Points on a hilly landscape, in no order, each with its height.
From any point a ball rolls to the lowest of the 2 points nearest to it. It stops when none of these is lower. Distance is the straight distance between rows; heights are no part of it.
beze: [126 103 142 165 174  97 116  80 173 143  82 101 110 131 109 153 145 173
 153 180]  height 60
rolub: [130 172 118 112  89 135 156 162  78 110 144 123 170 125  74  72  82 106
  88 135]  height 407
mimon: [133 167  58 153 130 158 128 153  74  87 126 102  69  90 186 154 173 105
 117 119]  height 606
kub: [119 163  73 107 129 135 156 123  85 123 171 152  95 145 156 123 171  94
 136  82]  height 174
Levig: [130 113 156 114 133 117 127 108 131 150 117 111 174 132 139 152 133 148
 135 133]  height 657
tez: [114 107 136 108 169 101 110  82 144 137 102 131 144 139  72 130 105 176
 130 162]  height 563
tev: [148 121 167 152 181  98 154  67 148 158 114 100 121 116  84 190 128 199
 165 135]  height 261
gagum: [119 163  76  89 119 142 170 155  74 103 167 161 118 137  86  74 119 107
 103 116]  height 341
Zame: [169 143 100  94 124 155 134 137 130 116 125 126 155 129 128 127 145 129
 134 123]  height 342
dedo: [131 135 110 168 145 131 140  61 170 168 140 159  86 109 189 160 150 103
 189  95]  height 436
Kebe: [134 107 184 120 112 111 101 151 109 132 138 103 171 147 133 104  61 117
  98 121]  height 421
sibuk: [ 72 145  97 123  97 101 169  98  98 124 129 180 134  95 117 133 146 136
 144 126]  height 363
fesi: [ 89 170  45 103 136 146 138 146  60  95 133 147  95  98 136 115 136 111
 105 124]  height 610
ziva: [125 126 107 178 101 159 126 166 159  92 115  87  96  99 195 169 196 107
 115 146]  height 153
buk: [158 120 115 110 129 164 104 163 117 126 154  90 152 126 180 111 131  92
  91 117]  height 904
Lemik: [159 113 132 108 127 128 134 146 128 135 162 146  92 150 157  87  99 112
 145  93]  height 452
bos: [167 148 145 132 102 136 155 180  87 130 159  97 132 138 160  77  94  89
 105 109]  height 417
Vibod: [124 104 168 112 186  99 103  82 132 165 122 121 145 146  78 136  93 179
 131 144]  height 526
Kanev: [175  85 155 140 135 132  89 118 166 129 122  94 142 159 124 126 128 134
 122 153]  height 255
kam: [170  76 212 124 177 118 102 116 128 177 151 146 130 150 141 127  94 151
 133  99]  height 478
Sevan: [ 72 142  50  97 131 129 119 100 100 120 127 193  94 114 105 109 167 126
 126 143]  height 614
mume: [137 104 110 116 177 144 115 107 160 175 137 151 102 125 189 120 159 119
 152 110]  height 881
led: [111 125 172 159 122 125 166 146 174  97  88  92 142 110 112 207 155 169
 135 149]  height 534
Dovez: [ 95 173  71  95 129 135 151 157  48 108 174 135 107 154  98  70 118  86
  77 114]  height 372
Sesa: [152 132 169  87 119 131 132 140  99 152 158 184 152 173 100 110 129 124
 140  76]  height 524
bab: [122 107 152 154 125 156 104 165 197  94  89  76 149 125 138 171 161 125
  98 173]  height 156
Netu: [ 81 147 102 130  85 100 165 135 101 107 118 134 145  91 128 123 124 126
 123 142]  height 493
gara: [139 130 156 123 107 127 112 168 125 113 123  82 178 124 114 108  59 120
  91 133]  height 387
melu: [160  81 165 152 144 151 124 139 180 137 117  83 163 106 168 166 139 152
 110 141]  height 233
leriz: [100 154  90 143 134 122 144  81 143 151 128 182  78  97 164 157 146 120
 188  98]  height 461
zege: [186 107 182 157  95 143 139 177 118 131 159  92 156 129 174 107 110 103
 105 111]  height 401
nen: [138 135 161  98 132 121 162 105 124 163 152 176 145 148 116 134 127 140
 167  73]  height 547
Mobul: [ 75 152  51 108 116 120 117 125  80  99 121 153 101 103 130 114 147 118
 110 148]  height 592
Gumu: [ 98 112 149  78 133 128 112 177 112 155 162 184  95 180 104  75  98 115
 120  84]  height 373
moz: [133 133 125  88 133 154  53 155 117 122 154 129 147 161 111  79  69  82
  87 110]  height 416
lim: [105  95 179  95 166 104  99 120 136 177 142 192 104 191  66  92 100 149
 133 100]  height 361
kofu: [120 121 108  95 149 116 118  85 142 148 116 160 135 155  96 113 147 148
 145 144]  height 612
bura: [118 139 141 142  99 124 167 162 151  82  87  95 148 103 101 167 119 159
 128 154]  height 465
Pitef: [ 88 143 115 181 119 112 130  75 137 134  73 162  99  82 120 170 169 165
 177 157]  height 617
mun: [142  89 190 102 144 117 101 145 120 157 149 138 151 146 147 107  76 126
 114 102]  height 451
Saf: [140 113 155  91 140 139  44 134 125 135 145 145 160 176 100  93  83 106
 103 117]  height 414
Fiti: [154 116  82 106 152 167 101 147 122 124 151 107 121 114 194 120 154  97
 100 121]  height 897
Rega: [ 97 151 108 175  83 132 131 146 128  97  91 109 105  92 174 174 186 117
 144 147]  height 219
dusu: [145  90 153 152 149 108  98  99 179 126  97  86 124 151 103 146 130 159
 130 175]  height 179
kasi: [141 131 140  95 118 129 134 178  97 135 169 167  92 170 124  70  91  99
 126  83]  height 415
pobib: [100 166  94 160  83 132 152 167 105  88 103  97 111  86 165 153 162 114
 122 143]  height 284
zat: [100 113 125  96 127  99 155 117 127 143 156 189  90 156 107  92 109 134
 151 103]  height 241
rurab: [ 83 145 117 150 109  97 163  74 124 132 102 165 128  91 114 161 148 154
 166 133]  height 492
puvi: [106 128 124 128  99 114 121 118 147  89 103 109 182 131  54 144 117 149
 104 176]  height 220
sizod: [134 159  90 127 109 129 156 168  85 109 149  88 120 122 163  98 115  90
 104 124]  height 371
diruk: [183 127 119 147  90 136 144 167 145  87 133  89 115 145 137 109 127 109
 126 138]  height 568
let: [134 113 177 118 172 106 161  79 144 186 145 159 128 136 126 153 116 159
 172  82]  height 567
febad: [179  93 140 131 131 137 140 131 158 143 151 125 112 114 186 122 113 126
 149 101]  height 494
Nubar: [127 104 125 127 190 127 117  82 167 180 103 142 111 121 166 129 156 134
 160 139]  height 862
lorut: [137 136  95 136  87 111 173  98 138  97 122 154 123 126  85 130 149 146
 157 141]  height 240
ner: [157  94 157 139 133 168 108 165 189 109 112  71 167 117 147 158 133 133
  93 157]  height 186
nimu: [100 123 108 147  99  90 143 104 134 127 124 137  94 119 170 131 136 121
 156 129]  height 47
Ramo: [141 104 173 107 155 115  58  99 127 143 133 155 149 189  59 106  85 139
 115 137]  height 398
Bodu: [ 94 129 120 124 110 120  96 129 158  91  92  91 168 118  82 138  92 139
 100 169]  height 287
gagu: [149 192 126 123 100 155 125 173  75 117 140 105 162 134  79  60  61  84
  73 131]  height 437
kef: [180 109 133 144 109 129 145 149 156 108 136 100 114 131 162 125 114 128
 143 123]  height 533
fala: [202  94 207 164 100 139 113 165 131 121 147  96 168 148 144 129 111 122
 100 123]  height 349
pud: [129 126 130 198 142 135 134  63 173 172 115 135 103  93 188 182 176 118
 183 118]  height 408
sab: [122 129 103 129  90 112 137 115 139  89 106 130 141 133  80 132 144 147
 132 168]  height 79
loder: [129 143 141 101  90 124 144 141  91 115 145 150 182 143  72  95  94 126
 109 124]  height 459
bof: [147 109 104  88 164 161 107 130 139 158 154 145 117 133 183 114 160 107
 127 106]  height 889
Muk: [145  94 143 187 145 140 136  85 189 160 127 116 116  91 195 167 177 129
 152 125]  height 365
Tazol: [100 125 124 169 194 123 110  63 144 184  69 153 108  88 155 140 162 148
 181 147]  height 807
lize: [158 112 201 147 176  97 136  82 134 167 132  80 144 136  86 197 134 190
 134 135]  height 304
vefez: [161 126 173 101 113 120 119 130  93 133 144 157 173 171  87 114 109 133
 126 109]  height 503
zib: [123 165  66 136 130 156 112 116 101 118 105 162  81  81 175 159 182 129
 158 124]  height 565
gukud: [142 155  59 130 134 160 126 132 100  99 131 129  81 102 181 146 172 111
 141 116]  height 589
lom: [113 108 166 131 131 100 144  94 136 166 124 114 159 118 166 162 140 146
 145 117]  height 621
rorig: [108 119 128 118 115 115 113 150 144 103 105  84 161 113 125 129  77 130
 106 154]  height 339
lugem: [ 97 132  78  94 147 121 116  88 132 133 109 185 120 131  89 108 153 142
 141 162]  height 636
luv: [144  89 202 123 189  96 113  98 120 175 143 128 123 147 104 140  79 179
 133 113]  height 498
Zegav: [130 101 180 104 172 107  92 102 123 162 140 186 125 186  39 103  92 166
 125 125]  height 381
bufof: [182  87 195 159 115 124 105 145 150 118 130  88 157 162 119 140 109 139
 111 137]  height 306
Panoz: [119 174  85 148  99 139 163 181  87  91 122  72 117 103 157 115 131  95
  98 145]  height 340
kebi: [169 142 129 152  89 153 130 189 132  88 135  65 134 145 135 103 123  89
  93 147]  height 591
pazo: [118 140 112  79 118 142 107 166  96 112 162 176 125 164  59  56  81 104
  90 115]  height 385
Vavev: [147 102 162 175 130 142 152 121 188 135 109 100 135  97 171 192 167 146
 147 126]  height 307
Zuvi: [103 116 119 124 118  88 153  90 138 143 138 159  96 142 139 115 126 128
 165 117]  height 152
zafif: [100 123 154 129 172  99 158  65 141 189 127 149 133 118 143 157 130 156
 173  97]  height 581
dozu: [ 87 151  89  95 104 115 174 117  90 133 162 179 125 137 116 113 157 113
 138  94]  height 236
Tila: [ 85  99 131  86 134 105 132 127 135 151 153 198  90 172  74  74 105 133
 133 111]  height 303
von: [121 143  94  92 113 137  82 144 113 103 150 127 140 157  89  74  85  89
  93 132]  height 405
zot: [103 167  90 163 119 141 123  89 122 138  99 183  76  59 169 173 149 142
 191 111]  height 508
Fafik: [109 175  75 107 143 142 177 151  64 120 182 150  75 146 149 110 147  93
 119  64]  height 203
limu: [150 153  80 100 116 159 109 156 126  90 109 102 155 117 115 126 131 120
 112 150]  height 370
Pugo: [104 144 110 139 103 155 113 190 143  88  94  63 156  94 159 145 128 101
  88 161]  height 429
lisog: [120 131 108 156 105 121 141 115 140 124 123 119 103 102 190 159 161 115
 157 124]  height 147
ziran: [125 151 141  77 120 150 112 184  77 131 164 187 146 169  63  66  97  94
  97  89]  height 406
kuniz: [150 166 135 158  84 161 116 189 125  99 134  46 159 142 122 100 108  69
  70 147]  height 603
sos: [135 124 157 183 158 106 156  73 179 135  87 105 103 114  97 186 150 183
 168 159]  height 187
gol: [116 109 133 172 113 156 117 175 187  92  95  89 115 100 180 174 188 115
 108 166]  height 124
kivi: [ 93 136 120 176 165 114 115  68 144 155  57 151  97  75 129 154 158 170
 180 164]  height 724
butem: [174  86 217 162 171 116 104 100 146 163 139  70 158 149 102 183 136 175
 109 142]  height 343
vuke: [106 139 134 137 101 132 146 171 140  94  92  75 163  96 141 154 120 128
 112 151]  height 399
Voza: [141 151  80  84 121 144 143 151  95 104 146 147 124 139 110  94 129 117
 126 115]  height 308
bel: [ 79 154  78 120  87 116 142 140  94  89 116 121 145 103 109 113 125 115
 100 158]  height 553

Where does a ball stop that starts at each point below?
nen | rolub
butem | beze
Tazol | sibuk
zege | beze
kef | nimu
Levig | beze
Saf | nimu
lugem | sab
melu | gol
rorig | sab
Gumu | nimu
gukud | gol
dedo | gol
luv | sab
Fiti | sibuk

Call two points neighbours if one is among the 2 nearest of the other. Go from one point of each pair to the other, from neighbour to neighbour, staying as low as possible. Name the highest point that can't be avoided.
beze, gol | bos
beze, rolub | gagu
nimu, gol | Rega
